Each row is a point on a landscape with many valleys, with its height.
From any point a ball rolls to the lowest of the 2 points nearest to it. It stops when none of these is lower. Distance is the straight distance between rows; heights are no part of it.
z_447 height 4.23: [120 135 170  91 132 114 107 140 120  96 134 158 154 125 106 106 151 132
 116 120  88]
z_745 height 5.14: [ 89 122 141 105 152  92 123  91 108 131 109 119 156 150  67 157 182 140
  95 144 127]
z_243 height 5.81: [126 136  91 163 134 158 122 169 178 139 127 133  61 117 168  72 104 107
 194 127 134]
z_43 height 2.52: [114  94 140 113 126 132 118 137 127  97 151 170 150  96 142 139 126 133
 127  95  93]
z_24 height 2.39: [146 157 173 146  86 146 101 141 108 125 169  85 169 107 138 180  66 114
  70  99 164]
z_412 height 3.83: [134 151 104 137 132 147 150 145 140 148 139 113 101 147 179  92 106 125
 159 124 126]
z_609 height 4.86: [ 99 148 164 100 158  98 105  99 109 127 116 109 156 162  67 138 176 138
  95 153 126]
z_688 height 2.85: [111 105 110 104 141  81 146  85 138 146  69 140 119 135  75 129 194 161
 121 170 114]
z_407 height 8.27: [146 145 173 162 111 155  97 160 116 114 167 108 146  97 144 127  70 148
 125  97 149]
z_673 height 3.84: [108 124 140  93 148  92 111  88 137 135  68 140 124 143  60 130 214 156
 111 182 108]
z_336 height 1.78: [175 158 152 142  78 173 111 154 126 139 168  98 130 119 203 145  61 104
  91  95 168]
z_644 height 2.00: [100 121 141 103 174  88  83 101 128 123  67 110 109 119  31 131 172 144
 120 167 129]
z_958 height 8.01: [141 142 127 102 126 109 177 109 128 154 107 142 144 176 154 108 181 143
 121 146 106]
z_662 height 2.72: [111 100  49 166 135 161 140 152 175 152 118 162  51 125 160  97 120  89
 199 125 141]
z_86 height 4.91: [144 112 112 161 140 134  93 170 168  95 116 154  79  64 128  91  95 119
 183 117 122]
z_433 height 2.73: [137 167 160 143 109 129 105 132 106 135 154  66 162 125 111 170  74 120
  90 112 171]
z_911 height 7.61: [129 114 118 109  95 121 190  94  99 143 129 140 175 169 157 186 148 110
  85 125 126]
z_828 height 4.63: [ 99  61 139 106 142 116 116 120 116  76 127 186 155  74  92 174 158 132
 114 107  94]
z_810 height 7.78: [127 154 158 189 137 130  81 157 101 125 151  59 148 103  68 140  83 162
 124 122 177]
z_192 height 2.59: [137  86 111 109 137 101 164 119 177 110  71 211 138 134 142 126 201 113
 144 129  79]
z_90 height 4.85: [112  70  91 145 108 191 140 119 143 129 174 191 128 140 205 164 118  69
 148  80 147]
z_401 height 4.29: [116  58  64 163 116 193 131 121 134 129 179 173 103 131 184 169 100  91
 161  92 162]
z_695 height 0.90: [128 140  93 160 119 140 162 117  98 170 147  51  93 144 135 160  69 129
 127 150 188]
z_642 height 8.45: [130 138 109 113 117 128 191  98 106 156 119 119 139 172 166 146 129 122
 107 139 130]
z_384 height 2.12: [113 115 108 110 143  97 164  91 132 155  84 122 120 142 102 127 175 165
 120 159 118]
z_790 height 4.00: [111  66  89 130 132 147 176 107 141 122 130 188 126 128 179 162 157 118
 148 108 109]
z_897 height 9.00: [117  63 101 166 123 168 123 124 113 106 182 150 124  80 149 184  90 138
 142 101 151]
z_183 height 7.66: [113 145 145 166 164 110  93 134 104 127 142  53 150 122  58 147  98 152
 120 132 171]
z_782 height 7.26: [153 155 130 172 131 151  87 190 172 120 143 120  98  98 153  71  81 147
 177 118 138]
z_522 height 8.47: [151 111 159 159 105 160  99 144 121 111 181 132 154  89 156 152  77 135
 121  85 148]
z_595 height 1.66: [113 124 110 120 137  98 174  85 120 172 101  94 118 154 108 130 165 158
 117 153 136]
z_216 height 0.65: [115  91  75 168 134 154 121 162 184 133 117 168  53  92 152  96 111  78
 208 124 143]
z_422 height 2.40: [ 98 130 184  94 168 111  65 135 112  92 100 141 141 111  46 122 167 136
 108 163 106]
z_116 height 8.63: [159 103 149 161  84 180 102 133 119 103 197 138 155  82 177 182  70 117
 107  84 173]
z_339 height 7.27: [117 148 121 137 129 114 144 100 101 141 143  43 153 151  97 193  99 110
  81 119 174]
z_230 height 5.56: [ 84  98 136 115 171  86 108  79 112 128  95 126 146 132  48 170 191 148
  99 143 131]
z_862 height 9.11: [148 152 169 126  94 153 116 149 154 119 161 147 151 145 208 109  98  97
 114  85 116]
z_361 height 5.99: [122  83 116 106 143  98 128 118 125 101  92 165 119  83  90 127 158 140
 133 126 103]
z_482 height 8.62: [134 133 112 122 109 146 165 110 108 139 142 130 140 151 180 149 109 111
 120 113 138]
z_18 height 7.25: [142 161 159  97 100 126 145 118 110 127 139 136 168 167 156 122 131 114
  97 117 110]
z_257 height 1.57: [118  92 151 103 121 115 139 137 148  80 130 217 163 129 149 134 178 111
 122  99  66]
z_208 height 3.67: [103 127 181  92 141 112  81 140 108  91 119 162 151 117  79 124 170 133
 108 141  88]
z_277 height 4.33: [118 121  70 163 139 162 145 150 171 160 127 144  70 152 184  84 115  97
 185 128 136]
z_918 height 3.55: [152  98 105 109 136  90 160 104 176 126  51 193 111 137 122 102 197 129
 150 147  90]
z_457 height 7.57: [111  82 136 108 154 103  97 126 114  85  95 163 129  64  64 146 139 135
 130 132 106]
z_221 height 4.64: [139 144 130  97 137  99 141 117 149 143  80 136 117 145 108  79 193 148
 140 163  90]
z_537 height 5.21: [146 164 144 120 142 118  93 171 172 100 107 131  97 104 116  43 121 122
 168 134  99]
z_432 height 8.03: [144 135 119 111  72 160 162 115 109 141 143 123 151 147 189 186  95  88
  75 104 140]
z_389 height 5.23: [121 178 147 103 138 105 139 101 107 158 121  72 147 175  92 120 150 137
 105 156 136]
z_679 height 1.11: [120 120  92 146 139 124 176 102 102 172 132  64 100 153 129 153 101 143
 126 147 180]
z_938 height 3.13: [134 167 143 126 123 126 133 133 111 144 146  95 134 131 135 104 102 141
 124 129 135]
z_990 height 1.52: [178 150 121 167  82 181 106 153 133 146 172  98 115 129 206 141  50 104
 119  98 177]
z_219 height 7.82: [143 134 110 109  84 145 185 106 106 138 128 140 165 173 184 184 125  93
  83 118 130]
z_704 height 6.49: [102  74 150  95 147 106  83 132 110  71 103 182 149  72  70 159 148 129
 119 116  96]
z_180 height 2.96: [113  78  98 120 133 129 157 113 132 104 123 177 130 101 147 150 154 127
 141 105  99]
z_73 height 3.28: [134 169 128 134 137 125 121 150 129 142 142  87 113 119 131  79 101 151
 148 141 126]
z_129 height 1.10: [142 141  93 156 106 161 151 129 101 159 157  78  98 140 160 159  61 123
 128 135 179]
z_812 height 4.68: [142 157 142 110 131 117 134 157 187 116 100 151 107 150 150  43 164 107
 160 132  81]
z_572 height 4.41: [114 148 161  87 145  95 113 100 126 140  86 131 137 160  74 118 211 147
 105 176  97]
z_678 height 2.07: [169 154 166 138  70 162 100 148 117 127 167  94 152 104 179 161  62 109
  69  90 160]
z_505 height 8.18: [143 183 134 101 109 116 165 112 112 163 118  93 147 190 140 102 141 130
 109 151 123]
z_312 height 7.90: [135 133 129  96 132 100 159 118 141 135 109 172 150 167 139 116 195 139
 125 144  82]
z_344 height 1.34: [107 116  94 136 139 108 188  84 110 178 116  74 108 160 117 150 132 149
 114 149 164]
z_700 height 5.10: [109 170 149 108 154 100 120  84 103 147 118  73 157 185  72 141 173 135
  90 150 142]
z_903 height 4.55: [137 155 155  98 130 120 131 148 165 114 115 163 130 157 145  59 169 118
 137 128  72]
z_802 height 4.88: [146 160 142 111 131 120 112 168 188 109  92 143  92 125 128  34 144 110
 170 141  87]
z_669 height 1.94: [114 104 143 101 126 110 138 127 120  97 137 181 161 121 137 140 155 122
 120  99  86]
z_840 height 6.85: [125 190 195 102 134 123  80 141 114 131 141  98 144 146  85  85 139 140
 115 157 112]
z_341 height 3.29: [102  98 119 107 165  83 108  89 124 132  64 111  99 104  37 136 160 158
 127 163 133]
z_162 height 7.12: [134 165 178 100 111 125 122 128 111 125 150 128 159 158 127 116 130 125
 101 120 109]
z_449 height 1.93: [128  97 142 104 128 106 142 138 170  92  98 220 149 133 135 114 196 103
 127 115  65]
z_515 height 8.33: [132 160 108 116 104 124 183 101 102 166 121  80 134 177 155 145 118 116
 101 144 153]
z_166 height 1.95: [141 126  71 187 134 157 135 158 128 158 150  95  55 124 152 108  76 146
 177 144 166]
z_672 height 1.30: [162 147  94 166  96 180 129 138 114 159 165  95  95 146 189 146  51 113
 126 122 181]
z_778 height 0.57: [ 93 117 161 109 181 101  63 116 114 105  81 118 127 105  32 134 165 138
 111 163 129]
z_855 height 6.43: [122 128 120 139 154 108 108 144 122 128 117  94 115  85  74 113 114 162
 142 148 132]
z_430 height 7.37: [125 146 151  96 116 109 159 105 103 133 131 139 172 167 137 135 164 127
 100 132 104]
z_56 height 7.51: [120 139 171  89 127 106 139 121 112 120 122 167 174 166 113 135 192 134
  99 146  82]
z_48 height 2.51: [126  94  73 181 128 178 118 156 154 140 166 145  75 120 175 119  88 109
 182 112 169]
z_661 height 6.75: [131 175 159 106 140 116 100 146 121 130 127 101 126 128  89  75 133 146
 129 155 109]
z_345 height 7.15: [120 139 120 131 127 111 159  97  92 143 141  75 148 146 114 171 111 121
  98 122 158]
z_452 height 7.55: [116 167 152 142 159 113  91 118 105 133 139  50 156 153  60 144 115 134
 108 136 165]
z_516 height 6.07: [146 147 140 146 140 126  83 182 167  93 122 143  98  71 113  69  98 130
 166 125 110]
z_63 height 7.95: [142 151 157 184 123 142  82 168 110 115 154  84 138  87  97 118  70 173
 134 119 160]
z_860 height 7.03: [135 151 106 181 122 164 103 177 171 144 151 124  80 115 174  75  80 123
 187 124 143]
z_619 height 8.74: [136  80 122 164  99 177 114 120 108 105 194 142 142  81 165 192  73 127
 123  93 167]
z_586 height 8.77: [135 122 128 122  98 155 149 119 120 123 159 152 147 138 191 147 108 111
 125  93 127]
z_585 height 3.51: [139 155 109 136 137 133 130 150 151 143 125 102  97 129 150  68 115 142
 163 134 119]
z_625 height 4.49: [133  98  93 155 152 127 115 146 135 114 118 123  88  61 107 122  98 152
 170 136 136]
z_42 height 8.97: [140 129 148 132 102 168 130 142 147 122 165 163 142 139 205 123  98  91
 128  78 126]
z_543 height 5.34: [119  99 101 142 102 179 156 128 147 133 152 185 133 151 206 143 128  76
 150  90 128]
z_461 height 4.83: [115  88 112 114 151  95 130 107 122 123  80 134 107  91  71 133 152 157
 135 149 122]
z_202 height 4.71: [130 163 141  91 135  98 136 106 130 155  91 113 126 167  98  91 193 157
 121 173 102]
z_289 height 0.86: [134  94  59 187 130 162 124 154 128 146 155 121  56 112 154 128  77 137
 185 131 168]
z_977 height 3.32: [114  82 144 118 132 126 101 136 117  83 145 171 157  78 107 150 129 133
 121  98  94]
z_62 height 2.98: [139  76  76 157 154 111 125 133 139 103  90 127  62  56  93 130 101 148
 172 144 143]
z_986 height 6.44: [139 138 118 165 133 141 107 170 143 117 146 117 107  89 141  96  92 152
 163 125 129]
z_259 height 8.10: [154 171 126  99 118 121 177 114 133 164 110 117 145 197 161  91 169 137
 118 153 105]
z_393 height 6.99: [107 128 124 121 139 107 149 100 100 149 133  95 137 140 105 151 128 142
 115 134 140]
z_638 height 8.19: [155 146 112 114  74 175 154 131 121 144 146 122 132 157 212 169  91  81
  85 107 142]
z_232 height 4.42: [129 152 164  97 128 118 115 143 132 111 124 152 151 148 129  80 157 131
 117 126  82]
z_191 height 6.80: [109 140 132 123 153  97 122 111 106 143 119  91 137 127  71 124 141 153
 119 141 137]
z_705 height 3.20: [129 103 100 167 139 146 107 164 185 102 114 168  77  66 140  96  98  94
 198 120 131]
z_414 height 5.79: [128 124 118 140 137 127 111 152 133 119 134 119 107  92 115 107 104 151
 151 130 126]
z_26 height 2.99: [132 163 153 131 116 126 126 133 103 136 155  82 145 130 125 134  84 128
 108 122 151]
z_368 height 6.95: [118 173 188 101 130 117  94 132 100 124 148 107 162 146  94 106 133 136
  99 137 118]
z_952 height 7.63: [123 111 157  89 124 103 151 122 127 109 124 204 177 157 134 142 194 129
 100 131  74]
z_248 height 7.40: [121 160 143 132 142 109 112 107 101 129 145  49 164 157  80 179 107 115
  83 125 169]
z_633 height 4.24: [147 122 118  92 136  90 150 113 158 122  61 171 109 135 107  97 193 143
 139 152  85]
z_639 height 7.77: [135 108 132  94 130  92 160 113 148 124  93 198 161 156 137 137 211 138
 118 143  73]
z_726 height 3.69: [127  69  71 175 123 182 114 137 136 125 180 161  94 106 172 152  90 110
 172 103 162]
z_242 height 1.08: [154  91 103 140 161 100 110 130 144  98  73 143  73  53  81 110 107 136
 178 144 135]
z_125 height 8.13: [144 141 173 181 113 148  84 152 106 115 172  95 157  89 118 142  68 159
 115  99 166]
z_509 height 4.78: [107  72  80 141 123 170 175 117 149 138 134 196 130 147 192 158 156  90
 149  99 120]
z_333 height 8.25: [142 187 126 106  98 127 169 115 109 162 125  73 139 175 153 121 112 117
  96 145 144]
z_93 height 6.67: [115 158 148 122 150 109 101 139 114 137 122  83 124 119  73  96 129 153
 135 153 123]
z_554 height 7.34: [121 124 115 120 103 129 175  95  91 138 139 108 156 148 143 188 118 111
  87 122 147]

For each start below, name the point where the ball stops.
z_457 => z_778
z_537 => z_778
z_704 => z_257
z_63 => z_93
z_221 => z_257
z_642 => z_93
z_638 => z_93
z_26 => z_695
z_202 => z_695

Call two points neighbours if one is among the 2 nearest of the other. Go from one point of each pair to the other, from neighbour to neighbour, staying as low as possible. Name the highest point that can't be avoided.
z_93, z_257 => z_457
z_778, z_93 => z_782
z_257, z_695 => z_202
z_216, z_778 => z_516
